A landscape with many peaks, sampled at points; each row gives a point and its height.
From any point a climber takes the steepest step (rise divided by distance) to one of its 3 nearest points. It stops when none of these is higher. Distance is the straight distance between rows; heights are no part of it.
q_405: [107 102  87 107 139 121 162 142 104 116 173 103  91 120 127 122 126 103
 161 123 113 156]  (h 433)
q_294: [191 132 140 156 109 141  80 131 140 145  63 171 176 119 133 105 164 139
  68 194 131  85]  (h 388)
q_573: [110 140 121 111 133 154 127 102 131 135 130  97 120 152 132 159 106 153
 144  63 166 152]  (h 666)
q_545: [148  93  65 139 113 137 132 101 106 145 142 114 127 114 164  94 124 125
 127 161 137 121]  (h 556)
q_382: [158 106 100 143 134 161 114  75 138 138 106 106 151 133 161 106 121 148
 142 101 174 107]  (h 672)
q_642: [ 87 181 195 103 160  80 148 166 128 121 146 123  97 117  88 148 139  71
 130 116  84 178]  (h 417)
q_91: [122 158 187 139 102 106  81 145 184 103  89 139 168 158 145 155 120 183
 105 101 131 108]  (h 734)
q_634: [166  91 108 156 111 135 133 144  90 121 137 152 146 108 118 113 130 124
  81 226 124 116]  (h 308)
q_697: [134 107  90 116 130 140 126 106 124 127 125  98 137 131 156 104 119 139
 134 125 157 132]  (h 636)
q_165: [ 86 151 169 110 141  93 120 164 155 122 123 139 134 150  93 149 128 117
 139 111 117 145]  (h 552)
q_208: [104 156 183 134 112  94  84 174 174 123  94 163 157 160 121 153 151 144
 107 137 110 120]  (h 668)
q_638: [ 99 142 143 110 131 119 116 146 144 122 125 124 137 151 112 139 122 127
 141 103 143 147]  (h 691)
q_319: [105 129 124 107 139 109 136 155 121 120 140 118 105 119 105 129 133  99
 148 128 111 153]  (h 488)
q_31: [149 114 132 144 122 116 126 166 100 116 124 149 123 109  91 127 142 122
  96 193 108 136]  (h 416)
q_994: [131 132 122 123 123 136 108 106 139 133 106 112 159 147 149 114 118 141
 123 113 159 122]  (h 716)
q_621: [146 124 106 141 132 177 116  57 136 156 105 107 132 138 157 127 112 162
 147  69 172 107]  (h 711)
q_909: [173 122 108 147 108 129  92 115 134 145  84 142 159 112 154  97 145 131
 104 175 136 100]  (h 364)
q_492: [153 155 162 150 100 126  78 145 154 150  63 172 174 140 131 128 160 143
  70 178 127  94]  (h 589)
q_449: [121 118  94 114 142 166 141  85 111 137 138  79 114 135 144 137 103 150
 147  82 164 157]  (h 624)
q_714: [190  84  75 152 112 159  95  92 143 136  79 154 159 120 167  68 152 148
 132 157 148  65]  (h 429)
q_408: [130 106 119 140 166 143 203 166  60 109 208 151 120 121  96 112 135  54
 129 216 100 128]  (h 515)
q_131: [ 87 136 142  95 157 121 152 132 134 113 152 101 105 142 100 154 111 114
 162  69 141 165]  (h 458)
q_730: [115 156 155 123 118 124  99 127 153 119  98 126 159 156 141 136 123 153
 124 113 152 121]  (h 791)
q_823: [127 142 127 139 111 154 107  64 161 165 104 115 124 141 179 151 117 186
 145  34 154  98]  (h 566)
q_101: [135 156 171 144 106 119  84 125 174 122  87 149 173 155 159 128 124 162
 107 124 145  91]  (h 707)
q_785: [ 93 130 132  99 157 110 150 151 125 115 155 104  98 118 102 131 121  93
 160  95 118 165]  (h 431)
q_394: [155 136 139 139 117 139  89 103 156 130  78 142 177 142 160 106 128 153
 124 118 153  79]  (h 661)
q_477: [135 101  70 136 119 137 163 134  66 125 176 141 104 117 120 124 124 108
 122 189 112 129]  (h 242)
q_22: [179 130 131 150 110 130  89 135 130 139  80 153 157 116 129 113 154 127
  79 188 127 104]  (h 450)
q_746: [ 94  86  19 107 149 167 193  92  60 152 210 104  86 144 156 112 107  97
 159 157 126 145]  (h 410)
q_644: [ 96 198 223 109 154  87 162 181 117 121 143 128 101 115  75 155 140  75
 100 136  73 190]  (h 298)
q_579: [145 141 135 132 109 127  89 121 151 140  77 142 174 140 155 108 139 136
 110 148 140  93]  (h 616)
q_38: [ 91 156 168  97 161  89 157 159 124 121 154 116  96 109  98 137 131  76
 149 106  95 172]  (h 231)
q_699: [130 122 135 131 133 106 151 162  96 113 149 144 101  98  80 135 139  97
 122 168  89 147]  (h 739)
q_255: [148  92  96 143 120 134 162 153  74 117 167 150 132 115 109 120 122 113
 105 216 115 121]  (h 275)
q_92: [131  96 147 143 145 126 179 186  86 105 185 160 130 105  91 117 139  80
 106 220  94 120]  (h 595)
q_504: [121 143 173 128 131 106 116 169 139 126 107 157 129 122  74 144 160 110
 104 164 102 142]  (h 434)
q_886: [111 132 122 113 128 117 117 156 127 122 116 125 124 132 108 128 142 113
 131 143 119 150]  (h 529)
q_906: [157 136 154 150 113 130  79 112 168 132  67 161 188 145 164 105 134 152
 111 130 148  63]  (h 663)
q_630: [105  98  90 100 150 149 160 112 107 122 160  76  97 133 130 137 106 135
 159  85 149 167]  (h 588)
q_926: [116 148 147 126 119 133 111 118 150 124 113 117 142 160 139 149 109 159
 127  80 165 130]  (h 842)
q_832: [111 128 115 109 149 112 182 148  90 118 196 118  75  91 118 131 121  74
 159 134  90 158]  (h 370)
q_338: [129 137 184 136 147 106 162 169 108 108 152 143 107  90  68 136 148  84
 100 166  84 158]  (h 447)
q_738: [128 149 166 133 110 108  93 169 151 139  84 161 155 144  97 149 162 129
  87 165 117 131]  (h 591)
q_227: [177  52  41 160 125 198 114  64 126 129 100 133 143 133 179  68 134 181
 157 123 167  66]  (h 572)
q_538: [175  96  86 151 122 169  96  87 144 131  76 142 166 135 160  73 135 159
 146 120 166  61]  (h 504)
q_381: [103 149 150 118 129 102 102 162 154 127 106 143 139 145 106 143 141 124
 123 139 121 133]  (h 638)
q_94: [ 75 183 198  93 166  78 162 168 132 122 158 117  91 120  99 149 117  71
 142  98  89 181]  (h 331)
q_874: [170 109 111 147 118 151  89  95 150 136  73 147 169 132 161  82 139 144
 134 129 160  65]  (h 580)
q_591: [110 165 141 127 106 140 112  93 160 142 123 109 118 155 149 176 103 182
 138  37 149 133]  (h 820)
q_665: [ 97 157 170 117 118 112 109 144 162 112 129 126 137 165 112 165 114 158
 135  76 141 138]  (h 812)
q_34: [133  67  50 134 134 155 160  80 108 145 168  93 122 123 183  99 104 136
 143 135 156 130]  (h 630)
q_782: [141 159 197 148 100 104  67 142 191 104  67 153 183 145 158 139 125 182
  93 111 122  80]  (h 706)
q_360: [133 160 205 145  95  97  57 161 199 112  57 160 185 145 156 135 144 188
  75 132 108  91]  (h 667)
q_219: [159 146 137 150 108 119  77 124 150 150  68 155 171 133 150 108 148 134
  95 167 133  91]  (h 561)
q_111: [156 122 117 151 108 174 100  61 152 147  81 146 145 142 154 126 121 187
 144  64 166  61]  (h 629)
q_267: [ 84 164 196 109 152  78 140 166 146 121 134 133 112 130  88 147 127  89
 134 106 100 162]  (h 803)
q_301: [163  95  88 155 127 181 111  53 140 149  85 126 143 137 153 102 126 175
 157  82 172  78]  (h 648)
q_200: [112 151 155 121 112 111  89 151 154 131  93 145 162 157 129 135 142 136
 110 139 130 121]  (h 727)
q_891: [111 121  96 114 143 118 188 141  84 123 203 119  78 103 117 129 119  80
 163 143  93 150]  (h 332)
q_254: [116 111  82 116 124 124 132 136 109 119 134 109 116 120 138 113 130 120
 132 144 126 145]  (h 369)
q_252: [200  98 101 166 105 137 108 118 114 131 110 156 162  94 138 100 145 137
  81 215 129  93]  (h 133)
q_44: [ 91 101  94  99 159 130 176 133 102 116 189  92  81 115 132 121 114  98
 174  99 118 167]  (h 483)
q_808: [103  86  51 111 126 139 168 123  89 129 189 101  96 122 151 119 117 115
 152 139 130 146]  (h 461)
q_863: [152 141 138 136 108 122  85 142 141 139  79 143 153 127 129 128 151 133
  90 177 129 120]  (h 514)
q_728: [111  99  62 117 124 138 183 123  66 138 198 127  89 128 128 122 118 100
 155 164 109 142]  (h 405)
q_925: [133 114 117 142 147 132 191 154  67 111 201 145 106 106  94 131 128  78
 130 193  95 134]  (h 469)
q_629: [133 119 101 124 116 120 133 150 105 120 139 129 105 114 110 125 138 116
 125 172 113 142]  (h 299)
q_943: [117 101  78 111 123 134 146 136  99 127 159 103 100 119 136 117 124 115
 141 148 125 143]  (h 408)
q_625: [ 94 119 118  95 156 141 158 121 116 128 160  85  91 141 101 156 106 126
 172  52 144 167]  (h 516)
q_725: [139 157 160 144  86 126  82  83 184 131  71 133 131 130 173 149 116 206
 126  28 127  91]  (h 641)
q_54: [173  95  83 148 117 145 107  93 138 141 101 129 157 114 171  80 136 133
 132 151 150  91]  (h 735)
q_915: [109 136 142 114 135 101 125 162 127 120 124 133 118 121  96 132 144 100
 135 140 105 153]  (h 737)
q_610: [148  74  56 146 130 158 142  72 114 145 156 110 129 119 183  85 118 132
 144 146 147 112]  (h 826)
q_291: [111 149 184 128 144  95 132 170 136 123 120 156 118 113  64 143 151  94
 112 146  89 153]  (h 402)
q_236: [ 98 169 204 116 146  84 138 168 136 127 126 147 116 121  73 146 145  89
 115 135  81 163]  (h 485)
q_582: [135  92  44 134 114 143 165 104  73 148 177 123 114 127 150 106 112 109
 125 185 127 125]  (h 202)
q_568: [108  98  48 107 148 158 206 114  56 142 223 118  70 130 129 123 121  72
 174 145 106 143]  (h 346)
q_363: [138 112 146 141 147 120 182 171  89 104 178 149 115  96  87 126 138  86
 112 191  90 137]  (h 551)
q_194: [144  93 138 142 138 126 163 179  91 101 154 161 136 103  90 118 139 101
  97 219 102 124]  (h 673)
q_400: [156 103  91 142 107 129 137 138  90 129 140 139 129 108 122 123 131 125
 102 202 122 131]  (h 270)
q_821: [ 85 151 165  86 171 110 170 148 129 111 171  94  96 127 100 145 107  84
 167  65 120 178]  (h 45)
q_749: [113 169 205 126 155 102 185 187  95  99 178 120  94  92  85 142 136  67
  98 163  78 183]  (h 366)
q_525: [170 109 128 147 115 129 112 157 111 120  99 152 146 110 109 122 144 132
  74 207 123 126]  (h 351)
q_76: [166  91  66 148 102 136 127 103 100 142 150 131 135 107 154 102 124 124
 110 195 130 106]  (h 409)
q_184: [167  83  75 152 133 174 113  69 133 136 106 113 144 124 169  82 127 149
 149 113 169  89]  (h 804)
q_89: [ 99 155 124 112 116 144 123  91 143 156 127  97  99 157 150 182 111 174
 149  33 152 148]  (h 743)
q_836: [ 91 165 213 123 131  81 118 175 164 136 115 168 129 135  80 159 147 106
 107 130  85 147]  (h 397)
q_594: [ 99 156 179 121 124 102  97 158 177 105 113 139 146 156 122 163 118 156
 124  98 131 132]  (h 755)
q_776: [141 137 131 140 120 154 105  86 148 137 101 121 153 147 158 124 107 162
 132  85 168 100]  (h 774)
q_45: [129 134 113 122 114 120 106 143 123 130 109 121 139 126 131 115 139 118
 120 159 129 133]  (h 430)
q_989: [102 122 112 100 148 139 147 122 124 121 149  91 111 141 112 139 107 133
 160  81 153 158]  (h 553)
q_707: [ 95 109  99 102 157 115 183 137 100 117 202  97  70 105 124 128 117  89
 173 104 104 165]  (h 448)
q_624: [125 109  74 125 144 149 198 131  50 129 215 136  86 122 103 123 126  71
 151 180 105 136]  (h 401)
q_25: [ 85 152 153  85 176 103 181 152 115 106 181  87  82 108 112 136 111  74
 166  83 104 185]  (h 79)
q_882: [126 148 141 134 101 140  97  70 175 154  84 121 122 135 190 150 118 203
 139  19 134  84]  (h 607)
q_562: [124 164 151 135 100 128  98  94 165 132 109 113 126 149 157 175 108 192
 132  43 141 123]  (h 834)
q_824: [113 155 158 116 153 101 176 160  98 115 175 116  79  92  94 145 138  71
 136 136  79 173]  (h 241)
q_623: [213 100 113 170 108 147  81 113 137 138  60 179 166 107 138  87 166 140
  87 197 134  63]  (h 288)
q_14: [132 159 147 133 108 136 103 100 156 130 105 122 154 159 152 147 107 164
 126  79 160 113]  (h 809)
q_412: [128 130 158 132 149 107 157 169 105 113 144 139 102  99  74 134 147  91
 111 162  90 157]  (h 533)
q_326: [117 145 166 120 139  97 138 165 120 121 130 143 103 104  75 135 149  90
 125 145  90 156]  (h 455)
q_724: [132 161 174 138 104 107  77 167 168 135  75 167 175 153 128 144 152 149
  85 159 113 110]  (h 640)
q_687: [148 145 146 152  98 144  90  76 168 133  89 147 146 137 160 137 110 194
 131  57 151  71]  (h 664)
q_759: [147 148 157 149 108 135  89 100 168 123  86 143 173 150 156 125 115 173
 124  98 156  78]  (h 687)
q_809: [151  75  67 147 132 167 134  69 123 138 129  95 134 120 173  96 111 149
 148 114 168 116]  (h 647)
q_646: [136 135 143 133 116 116 104 163 126 132  98 154 133 122  88 136 155 126
  96 180 119 134]  (h 511)
q_897: [ 98 110 105  97 155 129 161 140 115 112 164  92  96 127 111 128 115 119
 165  94 134 161]  (h 537)
q_355: [115 161 205 134  97  96  71 176 196 108  84 155 169 158 130 146 143 179
  94 122 110 115]  (h 694)
q_309: [152 110  87 137 107 132 112 116 117 140 117 123 138 114 156 101 136 123
 113 175 131 126]  (h 422)
q_487: [109 164 157 125 107 124 107 109 158 125 123 118 137 162 137 170 102 175
 134  69 152 137]  (h 894)
q_480: [103 153 181 123 112  97  97 177 163 133  97 166 139 142  93 150 152 122
 110 144 109 131]  (h 613)
q_671: [ 83 146 142  96 139 129 140 120 143 133 149 103 107 154  99 174 107 148
 158  40 152 161]  (h 396)
q_278: [147 158 177 152  95 125  82 113 182 110  81 143 163 142 159 143 115 197
 105  81 143  88]  (h 671)
q_82: [150  96  86 139 139 168 133  67 123 139 124  88 128 127 162 106 109 148
 148  92 172 121]  (h 639)
q_104: [121 139 114 123 130 161 128  73 134 158 119  90 118 147 149 158 108 164
 143  57 170 138]  (h 669)
q_704: [ 97 167 157  99 163  94 171 155 109 113 174 102  79  97 112 137 128  63
 148 114  85 184]  (h 150)
q_763: [ 82 142 148  87 178 127 176 121 121 126 178  83  80 126  93 165 102 113
 174  30 134 181]  (h 454)
q_547: [ 93 120 118  88 175 138 177 117 116 122 175  75  78 122 103 152  99 119
 175  46 140 180]  (h 490)
q_303: [209  96  89 167 105 145  85 103 130 142  85 168 162 103 151  85 157 139
  98 199 139  66]  (h 206)
q_565: [107  77  43 117 133 149 168 100  85 148 194  95 101 131 161 108 107 120
 152 144 135 139]  (h 509)
q_341: [161 112 103 142 126 158 103  81 145 135  96 126 158 128 162  93 124 146
 139 112 168  94]  (h 660)

Call two points neighbours if one is among the 3 nearest of the other. Go from one point of each pair to the other, from neighbour to neighbour, staying as high as possible. Name the lowest point that can't be avoided.
q_267, q_487: q_165
q_194, q_915: q_326
q_54, q_487: q_341
q_610, q_184: q_809
q_194, q_699: q_363
q_184, q_91: q_382

Where does a climber stop that starts at each point below?
q_568: q_610
q_477: q_610
q_943: q_610
q_909: q_91
q_219: q_91
q_882: q_91
q_671: q_487
q_994: q_487
